Points, in no order, along strands that fork, close into loops and pass close to each other.
(in the rows, 128 means zero)
Two points are linked if the straight distance between their rows is under 108.
(267): [110 122 106 179 101 136 143 131 133 145 132 158  55  86  89  92 177 179
 139 166 141 127]
(307): [142 116 160 134 195 140 111 110 144 131 107 153 134 149 121 122 165 154
 123 148  73 107]
(18): [ 71 123  71  97 110 161 101 149 116 108 127 128 180 177  99 140 106  87
 105 105 102 158]
(84): [100 102 116 124 132 155 104 129 166 141 100 149 172 105 137 161 141 163
 104 118  54  94]
(736): [135 101 137  88 106 127 120 137 175 136 165 119 118  97 174 134 130 143
  39  96 136 160]
(1114): [100 133  84 155 163 183 137 102 117 113 125 147 130 173  96  65 162 164
 113 141  99 138]
(1116): [127  90 123 113 143 198  42 125 117  99  82 160 127 141  99 132 141 168
  97 152  91 121]
(165): [174 113 155 153 164 106 150  88 146 138 112 117 107 114 142 112 159 188
 111 135 136 146]
(395): [183 141 178 164 112 105 139 120  97  84 106 107 125 156 130 142 157  92
 142 104 110 120]
(1044): [178  98 198 115 129 117  88 129  96 128 116 137  87 106 146 168 119 140
 134 146 152 126]
(527): [103 134 145 102  99 157 107 178 134 136 144 128 151 131 171 197 109 119
  67  91  96  99]
(806): [119 119 171 167 175  87 114 115 122 140 162 121 118 163 126 137 159 166
 209 155 121 116]
(409): [192 124 198 129 154 137  83 112  90 111  82 137  91 139 135 148 138 143
 151 150 148 110]
(1094): [ 76 140  84 134 153 122 123 149 120 109 157 111 177 198  92 138 118  96
 141 115 104 158]
(400): [189 129 180 142 136 176 106 103  88 101  63 155  90 129 116 123 153 129
 127 149 130  90]
(545): [166 123 187 107 133 110 138 118 119 156 120 120 155 128 195 184  87 124
 138 109 122 107]
(531): [147 149 125 107 138  73 181 140 145 138 171  99 133 130 178 103  98  88
  90  82 124 148]
(62): [151 126 129 111 118  60 137 133 128 146 186 123  83  97 158 128  98 129
 109 139 167 162]
(419): [ 56  97  91  56  58 195  90 160 137 136 118 144 170 113 129 124 101 115
  55 110 105 115]
(396): [150  99 192 120 158 127  89 111 155 152  96 149 153 114 154 178 131 169
 160 147 109  91]
(913): [ 63 115  79  86  98 103 128 157 120 124 199 120 102 117  97  84 123  73
  96 143 178 163]
(1068): [181 145 150 156 168 135 190  75 124 152 110 128  93 132 136  76 149 181
 116 155 150 136]
(494): [116 128 133  86 150 161  59 155 121 134 122 138 152 131 135 183  85 121
 119 136 143 139]
(1090): [145 138 120 141  94 117 118 132 110  87 136  93 132 133 112 177  94  80
 155  98 168 141]
(294): [188 167 169 159 161 133 177  94  90 148  88 141  81 146 136  71 140 139
 155 160 149 107]
(1111): [100 147  95 113 102 128 134 163 151 151 130 143 143  94 143 142 105  95
  94 125 115 100]
(910): [171 147 140 165 100  86 151 105  95 107 164  80  82 118 120 128 120 139
 177 130 195 164]
(448): [ 73 113  58 107  75 140 143 151 167 147 111 146 147  80 112  99 135  99
  93 130  93 114]
(149): [ 93 133  71 126 167 155 136 114 161 128  97 133 196 147 117 131 124 131
 137 112  96 117]
(36): [142 154 139 108 134 156 139 125 146 147 101 124 185 119 180 185  79 125
 136 101 123  83]
(970): [153 131 109 136  95  88 183 146 141  97 158  88 115 116 148 109 130  91
  91  75 131 168]
(293): [166 139 136 187 119 130 161 100 118  83 101 106 121 148 119 108 178 139
 153 112 109 130]
(155): [ 83 129  56 101 103 181 122 123 116 106  80 139 169 165  81  83 121 102
  96 102  90 141]
(677): [139 148 106 157  86 113 145 108 122  94 139  82 116 113 107 133 120 120
 179 117 193 142]
(230): [154  92 200 145 130  35 129 138 143 151 155 130 115 100 160 160 137 149
 190 132  92 100]
(763): [152 161 107 184 118 132 197  93 117 118 100 110 114 128 113  90 150 134
 166 123 147 125]
(939): [ 80 124  92  63 153 133 128 144 188 175 170 144 144  86 158 115  97 129
  95 155 172 125]
(522): [103 144 164 109 183 123 102 162 135 151 154 137 198 175 142 187 105 107
 154 121  90 120]
(1098): [131 109  97 141  78 138 110 112 120  79 127  96 102 127 106 105 147 116
 105 111 158 168]
(488): [132 125 133 129 162  52 133 126 134 153 201 131  70 113 141  90 137 166
 111 154 143 168]
(478): [115 105 101  82 101 191  86 124 121 101  98 127 147 118 115 106 114 110
  76 118 138 144]
(874): [117 164  93 124 130 147 123 130  88 116 125 124 121 150  88 123  89  92
 162 157 206 137]
(723): [110  97  89 146  67 133 144 116 174  88 110  95 162 102 121 132 147 131
 112  76 110 135]
(653): [185 147 191 165 142 145 161 107  85 125  66 167  90 133 124  85 166 114
 142 169 108  68]
(683): [163 118 162 140 169  39 170 124 114 149 177 125  80 124 154  85 149 140
 117 132 105 162]
(110): [146 128 161 108  92 166 116 143 133 122 130 108 145 127 186 179 109 137
  54  79 111 111]
(346): [182 105 209 116 187 115 120 103 127 128 109 150 132 155 157 121 152 142
 109 135  85 104]
(870): [162 113 178 159 141  46 170 124 130 148 162 125 109 117 165 130 132 136
 139 103  65 123]
(283): [ 46 119  59 114  82 112 154 142 164 141 147 124 138  74  87  95 137 100
 135 143 141 130]
(731): [168 125 150 122 129 154 113 106 124  98  84 113 132 127 144 145 117 118
 104  99 136 134]
(360): [130 142 146  97 205  98 121 160 141 166 155 148 169 163 157 152 105 111
 120 136  94 126]
(86): [157 121 171 133 112  69  94 150 103 116 183 114 100 124 135 176 104 111
 160 131 146 155]
(803): [179 104 192 119 126 134 123 108 134 129 110 111 138 118 183 169 126 149
  95  82 103 126]
(652): [121 131 155 101 164 159  62 159 109 133 108 149 172 176 127 179 106  88
 120 123 105 120]
(202): [131 146 113 137 132 154 121 135 109 104  92 135 134 137 106 139 129 103
 134 127 128 108]
(922): [ 82 113  91 118 103  96 158 129 186 142 168 106 155  73 135 115 117 132
 122 119 155 133]
(510): [132 161 127 149 140  83 174 133 128 159 103 150 141 104 132 154 118  97
 188 145 116  90]
(179): [106 100 113  87  96 179  85 142 152 125 111 145 142 111 141 126 129 118
  46 113 114 133]
(596): [ 66 120  91  72 129 114 127 142 157 151 184 132 109 101 118  80 128 110
 106 159 180 148]
(344): [141  96 174 159 149  71 116 115 145 127 145 129 119 114 115 161 173 179
 177 136  95 124]
(853): [ 85 175  71 150 137 157 146 127  98 116 139 108 131 177  85 103 108 118
 180 154 186 142]
(1089): [151 124 155  92  89 142 147 144 152 144 159  94 129 105 204 141 104 133
  37  81 146 138]
(382): [144 141 148 192  96 159 126 125  63 111 148 116  65 158 105 113 174 136
 174 145 141 135]
(25): [115 154 114 106 205 115 150 132 161 168 143 159 174 149 156 117 116 116
 101 122  89 117]
(811): [ 93 157  91 107  96 133 106 166 101 123 136 130 132 138  98 134  84  56
 123 149 157 142]
(454): [170 142 152 135 123  68 122 141  91 128 170 111  54 118 136 128 116 133
 144 148 172 155]
(924): [120 174 129 143 174 100 150 126 118 150 109 151 153 149 102 146 119 102
 205 159 127  88]
(681): [ 97 176 101 163 159 141 121 143  91 118 163 116 123 204  78 115 124 110
 197 139 154 148]
(10): [131 125 103 143  60 105 177 136 166 112 128  99 132  84 133 129 143  97
  90  83 124 143]
(282): [ 92 134  85 162  91 125 144 119 152 138 128 135  85  76  85 106 150 163
 168 167 176 120]
(708): [141 107 121 137 111 128  99 127 133 112 124 131  83 111 121 114 151 149
  93 126 132 153]
(182): [108 100 134 127 178 160  76 125 138 127  88 172 147 136 112 139 148 151
 124 149  61  93]
(1033): [ 89  85  75 110  53 146 130 117 142  78 116  97 146 123 103  91 154 106
  94  90 125 160]
(137): [ 85 141  64 130 182 163 146  97 166 121 113 127 175 154  97  81 141 151
 118 117 118 134]
(742): [ 77 131  56 152  79 171 105 126  86 105  81 142 145 138  55 113 125 116
 173 146 123 123]
(312): [113 118 107 146 126 144 117 127 137 136 134 158  74 111 113  80 167 171
  96 158 138 137]
(263): [107 147 102 122 152 133 145 123 163 136 104 124 204 126 129 171 106 117
 166 100  97  88]
(329): [ 80 126  61 137  52 165 112 120  99 102 101 131 105 112  68 108 137 127
 152 141 151 137]
(676): [ 75 128 107  81 124 128 125 171 184 174 178 157 160  95 154 151 102 122
  84 126 121 119]
(570): [ 59 135  78  85  79 117 124 177 128 124 191 112 150 127  97 128  85  56
 121 135 172 155]
(651): [125 138 161  95 134 124 109 191 119 166 159 152 133 131 184 188  92 104
  82 121 102 105]
(132): [ 85 110  69 137  56 166 128 106 144 112  92 124 109  69  80  80 141 138
 140 155 176 124]
(1084): [142  97 129 120  91 112 118 149 142 122 144 136  80  96 146 126 149 114
  57 115 115 146]
(1046): [100 139 126 135 151 103 102 155 110 113 164 118 141 177  91 159 120 103
 169 129 132 148]
(1019): [179  98 186 140 180  80 179  75 146 151 120 110 121 130 161 118 128 197
 171 135 129 140]
(956): [129 171 101 179 144 159 164  98 120 129  92 140 118 121  97  87 139 161
 179 157 149  96]
(150): [163 128 162 149 171 138 114 121  88 126 158 127  79 182 139  89 173 158
 125 145 125 158]
(901): [161 114 190 170 173 102 156  81 116 153 150 113 104 152 136 105 164 207
 208 155 131 133]
(1041): [131 100 157 127 133 128 100 138 179 150 100 147 143  82 143 188 141 161
 136 122  91  88]
(962): [119 109 114  97 114 118 153 123 192 144 163  98 134  79 156  97 132 141
  82 107 157 158]
(327): [109  87  92 102 114 191  67 107 118  96  77 135 145 148  92 106 137 148
  88 135 124 153]
(501): [ 58 116  66  79  87 197 104 148 148 134  95 143 200 119 111 147 102 126
 105 112  89 110]
(571): [201 137 180 134 116  96 180 110 110 103 101 105 118 123 171 141 112 107
 136  79 123 136]
(544): [156 156 121 101 167 117 165 125 146 141 145 125 146 135 165 104 102 112
  77 111 127 135]
(607): [186  82 233 110 167  96 120 112 124 156  99 147 130 132 172 141 136 151
 156 139  95  99]
(569): [160 145 169 109 139  93 124 149 112 161 134 138 120 112 170 170  93 104
 122 118 121 109]
(390): [167 126 177 178 131 148 117 131  75 101 152 126  77 189 118  95 184 138
 146 149 122 131]
(266): [124 139 110 154 160 180 104 118  97 118 142 130 118 180 109  87 155 163
 131 144 146 150]
(588): [165 136 153 129  91 100 120 130 110 108 153  84 134 122 138 203  77 116
 176 111 165 142]
(279): [ 87 165  76 140 128 164 110 141  84 126  86 163 137 152  71 123 116 103
 169 161 129 110]
(585): [176 151 156 146 121  89 178 109 111 131  90 128 108 109 140 134 105 114
 168 129 149 111]
(215): [132 165 126 161 170 141 150 109 111 146 110 145 130 149  96 122 133 148
 205 162 152  90]

How many points has the smallest loop of links through each point below? Write - if it is on no loop.
(1084) | 15
(803) | 6
(215) | 9
(396) | 7
(1090) | 6
(683) | -

A piece is all that can be reached along the links. How many separate loops has the piece of each point below (a circle has one, a figure eight two, a Y none), and how many tips (points with one link)?
(922) | loops 2, tips 3
(607) | loops 1, tips 1
(344) | loops 1, tips 1
(395) | loops 1, tips 0

A tip is a point with one link. Name the tips that can be reached along the links from each point below, in the order of the rows.
(676) | (494), (155), (382)
(84) | (501)
(588) | (1044)
